Each row is a point on a landscape with many valleys, with its height.
A ball rolls from a point to the lowest of its 2 nearest points, and stops where none of them is lower. Distance is the straight distance between rows; heights are no part of it.
q78 height 300: [-130,148,-427,-61,-3,112,213,61,78,211,-336,-201,-163,221,39,-184,-655,-220,61,316,124,2,-27,-78,-385,-314,-110,66,0,-102,60,-310,302,-22,188,181,-186,-46,310,-270,149,-136,111,-502,-480,-112,-45,-22,-343]
q572 height 325: [-282,124,-579,-19,-731,-94,-223,196,7,211,497,141,110,-316,-55,-344,94,-94,-221,48,478,-29,139,-158,203,73,162,-66,49,260,262,127,139,-172,-174,29,-65,152,493,17,-104,221,419,-166,131,-289,-316,146,90]
q643 height 565: [-150,38,141,61,-83,310,194,88,-178,-66,-307,-109,-217,194,414,-308,-154,-245,-82,286,-24,-109,62,-416,-447,132,-335,98,266,-66,289,-151,224,-162,461,96,-200,92,192,-60,258,-81,-38,193,159,-438,-296,184,-78]
q58 height 424: [-231,-226,262,-238,449,-114,174,-371,90,37,-273,-56,-187,114,421,257,35,458,92,70,-261,-380,-195,203,-61,131,79,38,-256,66,-309,-19,-315,194,-68,264,-3,93,-428,186,-236,-351,-170,42,-128,-78,109,59,-183]
q123 height 243: [126,13,-46,-124,-94,21,-330,99,26,87,170,290,-192,-43,-62,-356,307,97,-241,-111,173,97,337,-275,331,429,192,-31,-96,-197,78,153,-72,193,-74,-171,231,257,37,555,-158,403,211,150,129,-229,-120,-258,-19]
q819 height 149: [-346,-70,-139,290,-223,-434,-216,1,34,-268,100,60,215,154,4,-177,-86,-426,85,300,30,-19,218,-58,31,-77,425,-155,-214,353,12,239,-262,65,-240,8,17,-402,307,-245,-26,-87,-14,55,-27,-285,-359,252,267]
q529 height 349: [48,-80,325,146,-66,-288,192,55,-251,-640,160,95,75,243,366,262,116,-76,-77,29,-367,183,-151,187,6,540,-129,42,-485,21,29,-52,-247,-23,-83,28,-219,-36,171,393,-68,16,-297,174,169,21,-118,264,219]
q502 height 297: [-55,1,-64,408,-279,-324,467,256,-34,-578,181,-40,-27,511,306,268,-248,-263,-4,393,-585,189,96,248,-60,232,150,-195,-355,267,133,-99,-7,-278,-120,194,-191,-229,427,-153,-39,-40,-258,-10,147,8,-180,397,319]
q899 height 429: [-175,68,-397,-39,117,-57,-193,-209,36,428,95,190,204,-154,-138,-176,323,-386,-221,-197,358,-310,308,-22,-112,109,247,-27,172,47,-69,269,-30,257,283,228,357,42,-84,397,-166,347,-28,302,139,63,64,90,303]
q804 height 375: [-54,-288,383,-147,-14,-264,27,75,-28,-529,217,132,78,75,207,114,275,-135,-1,93,-84,223,-326,41,-46,455,197,-144,-494,-135,-121,453,-246,355,-12,77,-88,97,279,247,248,-205,-24,50,-48,152,-55,334,159]
q684 height 414: [133,-84,31,-187,312,-139,-95,48,130,178,59,-122,253,-153,-167,95,13,-24,156,-10,-171,78,-112,-310,-444,-335,-370,-38,218,-1,-62,379,-207,-358,0,87,-139,33,-346,104,-48,-125,150,12,-134,243,20,-18,201]
q266 height 433: [213,-217,54,-232,107,-216,-194,-90,29,414,208,59,294,-442,-443,35,337,290,112,-420,517,-209,-45,-132,-372,-181,-179,31,378,-188,149,607,214,51,-266,44,154,-22,-193,158,261,-141,427,83,-340,75,-120,-298,23]
q656 height 250: [25,-100,-348,148,-432,167,379,-239,113,82,218,-174,-218,-72,-6,145,-175,-64,-28,104,115,46,-83,-51,52,53,324,224,-144,-41,64,-78,153,-507,-214,368,162,264,305,-96,-120,-147,231,74,190,104,280,-175,264]
q455 height 459: [48,-170,191,-194,253,-280,-161,268,122,-372,84,139,54,-141,27,-95,146,289,51,-126,20,175,37,13,12,177,53,195,-625,-123,272,-60,-224,118,-289,-475,151,-129,-280,-89,-33,-403,-32,84,181,-15,-58,-254,-23]
q372 height 205: [-324,-112,70,77,-234,65,-363,184,511,249,296,-3,-39,-220,-556,-149,625,-87,-96,-536,393,109,455,-48,709,-71,409,55,1,179,181,23,-197,246,30,-153,293,66,-112,-187,289,203,-128,16,302,63,-274,135,14]
q313 height 519: [7,-285,-73,193,170,-3,-53,138,-182,-65,-34,100,-206,60,-362,110,-438,108,-62,87,103,-170,-212,563,353,407,175,154,-131,-239,-44,-446,46,-383,-386,-202,405,115,221,-39,1,-350,70,-46,25,200,304,-297,-393]
q34 height 638: [67,-58,444,124,144,47,-138,-19,278,-504,-289,-97,65,289,-210,-8,167,38,-248,-352,122,-216,-215,76,-175,398,-139,286,-194,-240,150,-278,-23,265,-65,-188,-328,-258,-58,-114,383,-115,-82,-123,-379,65,-160,180,-555]
q981 height 223: [-232,-168,-183,113,-272,-218,-1,452,-70,-368,360,68,14,210,-260,-3,-242,-448,-18,495,-270,112,85,173,155,80,414,-391,-110,244,82,238,-138,-22,-338,86,170,-275,388,-208,-128,-174,35,-80,163,-4,-86,123,373]
q616 height 446: [-100,172,-27,78,99,297,-5,183,160,13,-171,135,-127,468,12,-214,-84,176,93,-82,130,230,193,183,210,-110,351,55,-405,-346,20,-277,-34,381,37,-94,-90,162,7,-52,-102,231,-248,0,-242,325,231,-137,-313]
q411 height 653: [263,216,170,279,70,-5,238,-290,203,-231,-185,-289,-247,240,508,198,-123,-261,92,-76,-605,234,23,-311,-177,-121,-512,80,109,-141,21,-423,29,-51,194,-7,-467,-37,-46,-58,-98,293,-49,-95,398,-28,331,137,228]
q12 height 173: [214,156,-166,123,-217,166,598,-566,-33,12,161,-286,-142,-159,-5,147,-206,151,-274,-55,226,-110,-458,178,-273,-191,17,478,51,-259,135,-275,180,-443,270,320,-308,349,55,-266,23,131,143,234,77,394,335,-209,277]
q499 height 631: [230,240,326,-17,294,-172,229,-220,7,-124,-69,-207,-89,252,546,48,-63,177,190,8,-501,218,-77,-6,-166,-181,-560,107,-219,-204,-15,-704,-82,159,362,-12,-527,-149,-236,42,-170,372,-373,-72,239,249,171,60,-90]
q89 height 341: [-368,-19,96,4,164,437,429,72,13,53,-350,-77,-277,340,301,196,-211,59,23,241,-102,-377,-161,359,164,-32,207,-183,10,189,-294,73,82,-396,89,296,-283,-43,-110,-355,287,45,-126,-286,-384,-120,-185,351,-99]
q203 height 159: [-132,100,-363,-73,-124,-254,413,498,-147,184,-80,-194,-229,250,345,428,-426,-198,516,319,-201,321,250,152,-294,-225,-105,-367,-72,-372,-150,-243,561,291,-87,458,-146,-277,386,1,50,397,-216,-188,-531,-12,-104,90,-22]
q709 height 353: [-74,-30,156,380,154,-122,91,-395,231,-304,-343,-235,-17,300,294,175,-3,-340,-297,137,-304,-324,34,-352,-225,-92,-90,224,416,232,-126,-138,-20,-76,74,293,-27,-77,-127,-400,-321,-212,79,82,669,-115,356,317,459]
q506 height 397: [-111,-39,25,187,113,-49,314,-118,306,77,122,-436,-51,383,2,42,-131,-170,376,-55,-514,-126,-2,45,-138,-79,-53,85,-8,-13,-168,-195,-549,-345,-302,408,44,19,-402,53,-337,493,-173,95,316,165,120,125,116]
q164 height 657: [-264,10,-235,-227,263,72,131,485,-97,368,638,191,83,-66,-204,-313,14,-93,41,49,170,-17,90,379,-101,-103,95,-65,-189,-109,93,128,-100,-76,484,126,175,164,-277,186,-30,293,-332,345,298,385,-27,-185,144]
q127 height 38: [10,30,-161,-2,135,186,425,468,-188,398,-19,-84,-106,88,213,9,-49,-195,422,432,-234,357,59,-152,-162,-322,-111,-159,12,-132,-98,233,-91,-78,319,21,-377,166,-345,-1,-173,213,-129,140,239,263,12,-98,160]
q815 height 181: [60,28,412,-136,-298,236,-379,20,129,-130,-11,-254,161,-349,-609,229,479,76,-284,-395,258,250,219,-48,290,-95,-155,311,275,170,40,-83,-97,104,-50,-370,107,10,-272,-350,375,-311,21,-76,209,-330,-175,153,-158]
q626 height 307: [8,-45,-84,37,-10,204,130,-474,-26,-231,-71,-338,-90,-20,193,163,-111,-522,-273,113,13,-3,43,-233,-182,-92,-6,302,12,19,-71,-83,-11,-12,154,354,168,138,115,-199,-75,-67,149,38,366,-140,391,93,164]
q472 height 384: [-31,-156,338,278,134,-82,-400,-293,184,-202,-304,-269,80,97,57,409,105,90,-460,16,-151,-341,-228,-206,-20,80,49,151,334,678,-392,-175,32,3,91,118,-43,-190,-122,-351,-286,-657,-186,173,440,14,275,163,148]
q17 height 501: [408,193,14,-283,83,-133,-430,36,-300,174,215,100,178,-508,34,-84,284,643,-410,-197,442,-22,59,-33,99,140,-206,184,-220,54,43,252,61,155,-144,-136,178,284,-457,101,-318,-386,19,-77,402,-348,179,-325,113]
q516 height 545: [-207,-223,0,-62,56,-20,384,-150,-166,222,268,-62,-316,-27,-304,40,-470,400,175,110,142,-204,-123,640,94,161,296,238,-126,-344,59,-587,21,-504,-116,381,529,356,180,-162,-15,6,-5,8,91,325,70,-492,-184]
q852 height 591: [502,127,159,-193,122,-245,1,213,150,192,-331,-61,-146,53,153,56,-22,502,569,-180,-389,373,88,-76,-275,-150,-461,-299,-282,-69,370,-84,-17,388,-215,-365,-288,-312,-569,-10,-349,-126,-228,-35,244,277,163,-171,-188]
q835 height 46: [-37,54,-507,94,33,-406,-218,-18,9,-157,306,194,147,-184,114,-211,-52,-220,240,164,31,156,392,-240,-28,-282,3,-135,-123,290,-48,-22,-86,-209,-267,-205,94,-214,485,154,-280,139,79,-11,171,-327,17,-162,462]
q660 height 406: [15,-108,-216,135,-141,223,121,-13,-361,-401,-115,151,-5,98,91,370,-51,-306,-189,254,-152,30,-135,88,303,286,401,-362,-14,209,-366,299,88,370,158,131,60,-16,275,85,151,-258,49,45,-26,-56,281,167,215]
q521 height 182: [-75,46,101,-109,170,-171,-243,269,277,320,239,188,-210,94,41,-454,361,235,205,-248,-141,97,323,-44,76,200,139,-64,-255,-223,209,11,-309,188,-157,-65,193,98,-394,419,-208,506,-244,276,272,118,-123,-196,146]
q657 height 465: [-352,231,-230,-44,-46,33,-100,-568,-127,159,-81,-120,335,-212,-120,140,217,-426,-280,30,172,-596,-98,-10,-10,-32,296,95,87,141,-335,348,-27,322,257,257,377,-177,-70,257,-76,417,150,292,-145,-105,-134,360,-302]
q196 height 338: [-236,-174,-65,-165,143,-42,430,116,-131,-204,12,-5,-322,215,218,233,-372,90,476,253,-428,-18,-78,367,-108,139,23,-155,-256,-180,-158,-282,122,-483,-294,232,109,-11,207,116,-44,115,-52,-100,-128,-40,-58,1,-117]
q393 height 190: [-85,17,-21,169,-119,343,-142,-264,78,-23,-328,56,97,-111,-265,199,159,35,-311,-178,68,-197,-180,85,329,20,77,107,162,307,-211,-19,8,-136,-19,-230,9,-102,100,-147,210,-226,103,-50,-284,-34,98,210,-276]
q56 height 336: [294,105,32,-62,76,142,-188,279,173,208,152,-72,114,62,52,-419,405,-145,-5,-261,364,83,-73,-557,-67,109,116,-35,-285,-354,308,448,38,744,142,-373,-348,21,-87,18,117,331,57,198,-40,104,-127,-36,-360]
q261 height 493: [-32,95,-7,-147,18,137,139,137,234,-97,-3,219,-338,187,341,-69,-142,238,187,-101,-49,322,383,266,535,314,126,-431,-106,-86,49,-297,105,233,57,320,335,53,394,229,152,133,-204,-304,-391,-100,-221,-55,70]
q220 height 187: [-54,113,-97,253,300,-380,-135,-103,220,-248,6,152,172,38,108,-186,74,-188,-337,-55,63,-15,-79,9,-64,-299,-100,442,-250,34,14,-114,-232,-214,-6,-330,-415,-176,54,-317,-414,-75,12,58,362,332,325,131,229]
q864 height 289: [200,66,191,-124,-378,183,-302,101,60,106,70,-75,-28,-240,-142,-215,362,-254,19,-100,170,255,62,-652,276,236,-89,3,14,-189,196,178,-103,445,92,-355,-180,324,159,270,102,343,227,104,8,-213,-366,71,-321]
q357 height 88: [320,116,96,98,-227,343,-35,-398,-124,19,-50,-142,66,-283,-312,158,34,365,-326,-283,217,41,-216,13,12,-236,-233,376,321,22,83,-271,10,-431,93,22,-233,379,-13,-181,89,-157,356,-58,98,286,300,-192,161]
q832 height 453: [-160,-122,-176,68,131,-255,-491,-254,27,82,236,-58,342,-254,-225,264,216,72,-224,-132,109,-311,-370,162,111,37,245,176,256,485,-641,163,10,-112,-134,-54,507,-416,-17,353,-39,133,-343,168,64,-105,59,-50,88]
q918 height 608: [404,364,378,-330,284,-100,61,-101,-5,381,-290,-93,-157,-28,303,-191,-74,468,307,66,-342,115,-27,-348,-136,-218,-519,-168,-272,-280,154,-412,-129,586,161,-285,-368,-232,-582,61,-392,80,-527,-54,242,111,77,-74,-253]
q255 height 304: [-355,-120,-102,-154,-116,164,520,68,155,24,92,-76,-241,23,390,63,-284,-10,7,516,-68,-344,-393,134,5,108,337,-33,-164,110,-122,132,187,-480,-38,396,34,93,48,-150,145,-176,88,-360,-195,-131,-168,237,36]
q900 height 567: [526,66,377,83,43,-323,68,219,-3,-274,-202,123,-24,109,307,123,57,165,269,-237,-223,497,305,-193,-102,104,-534,-98,-29,-59,439,-382,-67,183,-32,-515,-268,-224,-175,-79,-232,-372,-202,-16,42,45,-84,-203,-156]
q702 height 430: [-130,28,-464,131,-183,69,175,72,-163,-34,-129,180,-200,-123,266,194,-325,-123,-49,353,-143,-50,-14,126,383,102,418,-414,43,513,-348,116,251,43,221,88,433,-88,479,-63,120,-418,95,-181,-162,-242,188,-25,226]
q901 height 111: [318,190,-34,-46,-27,3,236,-184,-575,307,343,-183,-147,-296,289,-203,-195,86,-22,255,-127,26,-30,-245,-178,-28,-330,328,0,-107,296,-288,12,-351,272,-179,73,316,-62,218,-349,363,-110,186,566,-185,-75,-527,42]
q449 height 499: [19,-328,-16,116,357,-267,-276,182,-118,62,-109,291,77,-10,-439,142,-128,203,28,-51,25,-220,-168,329,24,233,132,10,195,-182,-126,191,96,-332,-597,-230,380,-107,-36,78,115,-248,214,36,-128,171,193,-182,-18]
q747 height 383: [-414,-138,269,-69,177,174,294,-19,-268,154,-283,112,-40,233,193,39,-127,-80,-57,292,-73,-469,15,153,-272,22,51,6,237,-27,19,471,-72,-64,100,275,-209,49,-605,-86,123,-110,-16,9,-288,-331,-343,191,-313]
q206 height 145: [210,132,365,159,-226,572,-196,-385,6,-158,-239,-85,212,-287,-563,133,316,298,-496,-325,92,-70,-221,43,200,-22,-191,332,353,262,-39,-280,-8,-152,10,-246,-190,88,-67,-298,234,-319,214,-42,55,141,260,336,-231]
q598 height 552: [134,-231,226,-20,93,144,86,-34,-248,476,-30,158,-146,-173,-328,-58,-114,267,93,-198,261,9,126,254,117,176,-111,-140,353,-503,142,126,250,23,39,205,445,564,-48,41,155,-211,264,-20,-37,170,56,-488,-117]
q19 height 525: [223,57,50,-29,154,22,-28,-1,-394,414,-51,145,85,-479,-41,-114,-40,559,-148,-124,170,-90,174,428,70,-97,-127,7,126,-73,61,228,-60,27,175,78,398,458,-416,37,-219,-462,40,-14,167,-142,135,-513,143]
q50 height 362: [185,212,-214,144,9,206,209,123,26,131,-468,4,-145,274,-64,-183,-473,-278,82,192,-77,252,-19,-294,-247,-345,-341,8,116,-182,187,-423,190,-303,162,-178,-484,-76,242,-359,50,-74,86,-153,-13,265,251,-100,-149]
q821 height 276: [-232,86,-415,38,-629,-189,-176,-46,32,63,60,198,81,69,-43,-202,-100,-183,-188,229,221,-144,-180,-114,177,244,446,-117,-43,-7,114,206,29,124,-315,-15,-115,6,449,167,-56,179,628,-165,-188,-131,-57,378,17]
q645 height 575: [109,-3,-143,-5,132,297,100,-10,-262,244,-165,81,-65,37,-253,-168,-291,39,20,-9,191,-45,-102,191,-122,99,-82,96,83,-479,-30,-117,202,-37,91,92,297,427,90,188,250,108,215,-115,-366,14,227,-270,-398]
q737 height 439: [-25,-432,353,-292,324,-338,-147,-130,127,-262,6,-4,-70,-27,27,281,54,336,195,19,-254,-56,13,98,-36,224,185,-113,-235,25,-132,-44,-169,328,-473,-52,485,-118,-247,84,-198,-528,45,-11,135,-47,136,-171,-86]
q618 height 434: [-48,109,-192,16,122,47,-15,47,-432,-61,-309,424,78,29,31,34,-17,-64,-192,175,30,-323,-297,356,204,278,351,-273,0,-125,-278,488,217,401,21,-154,162,-135,-68,227,180,-101,196,-33,-455,-58,94,57,-75]
q949 height 462: [-172,245,-122,32,59,30,117,-221,-352,-274,-379,89,288,187,128,206,237,-347,-326,151,-12,-490,-129,102,-11,111,208,-156,-8,-89,-334,400,4,675,274,123,-113,-207,-272,343,167,388,75,59,-270,-182,-128,328,-184]
q573 height 431: [111,166,19,51,88,-5,-576,-303,263,183,56,-231,442,-200,-193,257,379,170,-449,-346,167,-333,-564,151,81,-122,170,139,31,534,-397,317,50,370,-214,-89,137,-453,-533,-47,-152,-172,-187,168,173,0,200,43,-232]
q353 height 113: [-315,-165,-192,-47,178,-431,-314,52,257,107,357,200,32,-154,72,-279,366,9,417,-143,-40,187,470,-190,85,-67,171,-97,-243,173,-85,23,-245,-136,-342,-102,272,8,143,307,-497,203,-52,256,392,-14,-30,-150,468]
q634 height 405: [-200,238,-68,154,-103,290,-157,15,-40,32,160,83,119,-13,-243,-299,71,-21,-5,-184,56,-162,67,263,299,-331,97,225,49,323,43,19,-402,-380,201,-147,45,21,-274,-107,-1,469,-298,138,-3,-61,-248,76,-52]
q752 height 528: [47,288,74,202,-187,341,37,-244,137,-240,-302,-19,16,-42,175,-254,88,-15,-329,-69,48,-248,-132,-248,-147,-146,-372,401,386,188,155,-390,349,-573,323,-71,-103,-53,162,-186,248,-43,166,-17,176,-307,-9,393,211]
q546 height 437: [47,-140,-12,-176,46,-168,-37,-224,146,178,120,-268,314,-226,-350,311,162,-18,-88,-229,239,-197,-163,17,-328,-268,52,21,395,43,-111,538,-42,-16,-1,527,93,31,-352,41,-127,-211,255,72,-132,502,35,-110,302]
q717 height 116: [-150,-57,-239,142,93,-630,-216,-197,47,-427,334,197,296,-52,76,-158,-15,-113,-58,249,123,-77,59,-61,-177,-140,46,324,-426,131,-19,-243,-30,-406,-375,-357,-183,-210,430,-104,-543,-61,85,104,583,-78,106,47,291]
q465 height 461: [-147,-19,36,-127,-195,53,20,31,116,-144,-89,359,-274,4,246,10,-168,0,112,66,7,117,204,-27,625,241,254,-524,120,251,3,139,94,306,-66,29,383,-37,447,-59,197,-261,74,-367,-445,-286,-207,-56,17]
q851 height 100: [-17,126,-142,-7,11,208,680,411,-5,44,-98,-368,-280,217,374,404,-219,-235,411,379,-374,451,223,-64,-177,-379,-262,-300,-37,-204,-202,-116,259,-155,215,433,-253,-121,3,-149,123,310,-440,-144,-64,-90,-159,16,162]
q482 height 48: [326,58,-221,60,-82,428,256,122,-544,610,358,-253,-246,-203,108,-187,-211,-130,354,200,-180,342,-72,-393,76,-150,-191,-67,254,12,286,-42,-6,-230,307,-189,-109,286,23,16,-82,264,-146,79,267,-117,-104,-256,148]
q601 height 363: [-207,-205,59,-80,150,-193,216,73,63,130,-93,18,-95,418,-18,14,-316,-70,409,200,-335,-231,-87,175,-423,-175,-106,119,-45,-263,66,-48,-116,-506,-344,102,-227,18,-270,67,-268,216,-7,212,7,231,-146,-10,-256]
q103 height 477: [84,-317,-187,305,139,-324,-541,163,-117,88,228,29,242,10,-668,303,68,25,-43,-175,189,-52,-129,236,101,25,185,227,302,134,-327,-80,30,-242,-578,-204,557,-336,-55,26,104,-138,-149,62,252,64,108,-256,115]
q680 height 544: [415,-124,349,-9,-252,-103,333,283,-194,-134,-205,251,-227,179,467,236,-117,185,417,106,-361,621,-3,-224,-88,297,-386,-365,155,-123,314,-208,203,-111,-155,-294,-412,95,235,151,20,-177,-17,46,-248,-32,-187,-33,25]
q592 height 526: [301,46,161,-70,-309,-12,257,187,-163,-125,85,305,-221,106,382,222,-54,0,351,10,-95,581,95,-85,249,366,-238,-417,74,-106,186,40,218,165,-2,108,-121,58,309,436,114,269,68,-10,-394,-179,-127,-14,2]
q554 height 594: [184,-36,206,-73,278,238,38,56,-53,4,-240,-42,-199,241,-259,-71,-254,237,197,-136,134,125,-81,82,-151,197,-373,5,36,-563,-46,-298,246,329,5,57,-41,201,111,56,308,160,-84,-259,-770,-31,84,-275,-649]
q290 height 576: [-148,-175,-263,15,29,-357,274,-86,-114,247,340,37,-36,-383,-211,-276,-319,280,214,-11,344,-115,285,460,-88,-170,138,42,-30,-187,277,-290,101,-436,-22,115,385,262,313,-95,-217,-43,-55,153,169,338,-207,-669,81]
q38 height 232: [-162,158,-105,145,-583,34,-245,-171,19,-128,-304,256,235,-64,-136,-3,126,-102,-149,-92,186,-185,-40,36,252,118,171,-90,144,149,-115,295,111,-110,-256,-301,-183,-223,249,15,92,51,335,56,-319,-223,-186,477,-222]
q432 height 385: [-37,-66,-13,-122,189,-85,-15,194,116,-154,91,-23,380,-93,-173,-117,-40,-406,-21,152,14,35,29,-188,-311,-411,-164,-82,32,273,62,250,-133,-381,340,-69,-146,-255,128,-278,163,-316,15,-41,-86,130,-119,164,185]
q44 height 478: [47,390,234,300,-293,406,-95,-204,173,-91,-181,-38,73,76,29,-223,133,23,-165,-299,-235,62,31,-188,123,-342,-375,392,198,320,77,-316,-213,-378,192,-245,-416,74,-123,-157,53,465,-56,-86,242,-102,64,247,107]
q785 height 127: [-173,-117,300,-137,-129,367,-269,15,328,138,157,-300,139,-432,-620,163,539,138,-45,-391,106,137,211,63,575,-110,344,-25,162,228,-93,1,-117,247,186,-132,433,3,-168,-307,498,-237,-65,-23,-28,120,-118,188,-136]
q754 height 394: [36,-292,284,-311,-284,40,-222,10,-14,-349,203,230,104,-331,-70,89,381,63,-19,-125,28,200,-305,-82,274,395,152,-193,20,36,-293,461,-25,46,-167,-202,91,243,206,341,359,-155,276,-49,-208,-169,-107,314,159]
q291 height 409: [114,-289,225,-238,-69,59,-199,-56,2,-126,-15,229,182,-266,-301,133,360,52,99,-140,120,-141,-144,-120,-179,171,86,-277,442,-80,-168,639,45,163,-158,-83,248,20,-95,124,405,-213,483,33,-521,-120,54,240,11]
q629 height 225: [-18,68,-365,-46,-309,-137,211,422,-62,148,-204,131,-245,366,322,-32,-609,-81,321,239,-131,206,204,146,-182,-49,-87,-342,152,-344,141,-248,419,372,-188,110,-169,-187,474,-128,40,15,145,-485,-659,-165,-223,-24,-321]
q209 height 408: [-354,-74,418,-125,147,96,-71,-207,-69,72,-253,-69,-100,133,290,229,91,98,-80,21,-338,-559,-180,212,86,163,171,-138,195,253,-392,536,-283,249,-3,248,60,-67,-664,68,10,-173,-140,81,-189,-310,-226,123,-181]
q782 height 483: [329,58,-101,-346,289,-199,-301,150,-79,-271,279,168,271,-371,97,-188,292,298,-275,-19,227,-32,-306,-239,-118,128,-170,42,-429,35,-8,285,-77,176,153,-304,-15,73,-250,306,-145,-241,119,61,17,-27,160,-104,159]
q450 height 389: [232,346,30,-100,96,388,-255,256,214,237,-158,2,-16,222,-93,-620,236,334,-176,-182,320,132,87,-334,139,-94,287,83,-278,-306,341,-39,-56,573,234,-379,-187,11,-247,-131,-9,415,-34,21,-123,291,23,-237,-412]
q774 height 348: [-17,-134,-133,-352,267,35,272,200,73,-147,-238,-186,162,12,-79,-41,-307,-278,82,458,145,99,-14,-149,-519,-417,-96,-223,-73,-35,8,127,223,-6,336,177,-114,-157,295,-240,390,-393,44,-281,-539,38,-114,106,-111]
q137 height 314: [-140,77,-22,94,-111,82,-387,185,13,-19,419,-122,197,-207,-382,-239,250,-219,-45,-365,301,216,577,-141,222,-390,-75,100,100,430,77,110,-178,-30,-21,-179,132,-97,-94,-225,-29,195,-258,-125,434,-190,-125,-171,246]
q985 height 382: [-275,259,-571,9,-293,184,52,-140,9,494,83,52,22,-199,-47,-295,84,-270,-6,-44,225,-110,272,-178,172,-225,135,-105,258,151,115,342,69,-79,311,268,65,195,84,202,-52,480,260,152,37,-90,-158,-53,87]
q481 height 407: [120,-48,66,103,295,-266,-430,-274,192,-176,-303,16,291,-42,139,227,275,65,-366,-73,-57,-179,-279,-51,-131,-125,70,72,52,484,-308,323,-79,332,-85,-128,-93,-541,-415,-256,-105,-556,-100,148,-18,60,229,211,129]
q4 height 613: [128,-119,224,-95,230,237,44,-19,49,-286,-134,-431,-209,402,-12,178,-32,55,62,-179,181,-49,-82,224,-142,137,-274,114,-287,-360,-10,-520,157,257,28,246,-441,-39,440,-59,325,180,-236,-305,-663,-32,2,168,-475]
q140 height 618: [-38,-110,-215,-140,11,-11,137,282,-169,351,626,-22,-72,-355,-392,-386,-114,11,80,-95,301,38,237,245,-33,53,32,10,142,5,343,-231,0,-224,357,240,337,327,150,155,214,277,-298,98,183,239,-216,-468,313]
q345 height 677: [207,151,453,298,-85,-327,-287,-348,428,-288,-21,-118,113,66,519,165,106,-301,-69,-379,-551,199,93,-374,-90,-106,-633,36,342,162,120,36,-180,130,-16,-34,-446,-205,-31,89,-46,359,-126,-56,307,-115,-20,321,374]
q339 height 415: [19,88,-15,93,56,290,80,40,-17,104,-227,-27,-144,361,-215,-195,-362,79,125,90,85,248,71,44,-109,-386,21,319,-179,-452,228,-684,-23,-21,25,-198,-218,105,134,-316,-169,15,-1,-26,73,550,423,-190,-414]

Call two points neighbours if one is among the 2 nearest of the other. Go from one point of each pair to the other, from neighbour to neighbour, staying as low as possible. Name the highest point that can't be avoided.
q835, q127: q432
q660, q357: q657
q785, q357: q815

Where does a ball stop that starts at each point below?
q313: q357
q19: q255
q266: q835
q752: q785
q616: q835
q985: q357
q345: q785
q472: q357
q499: q660
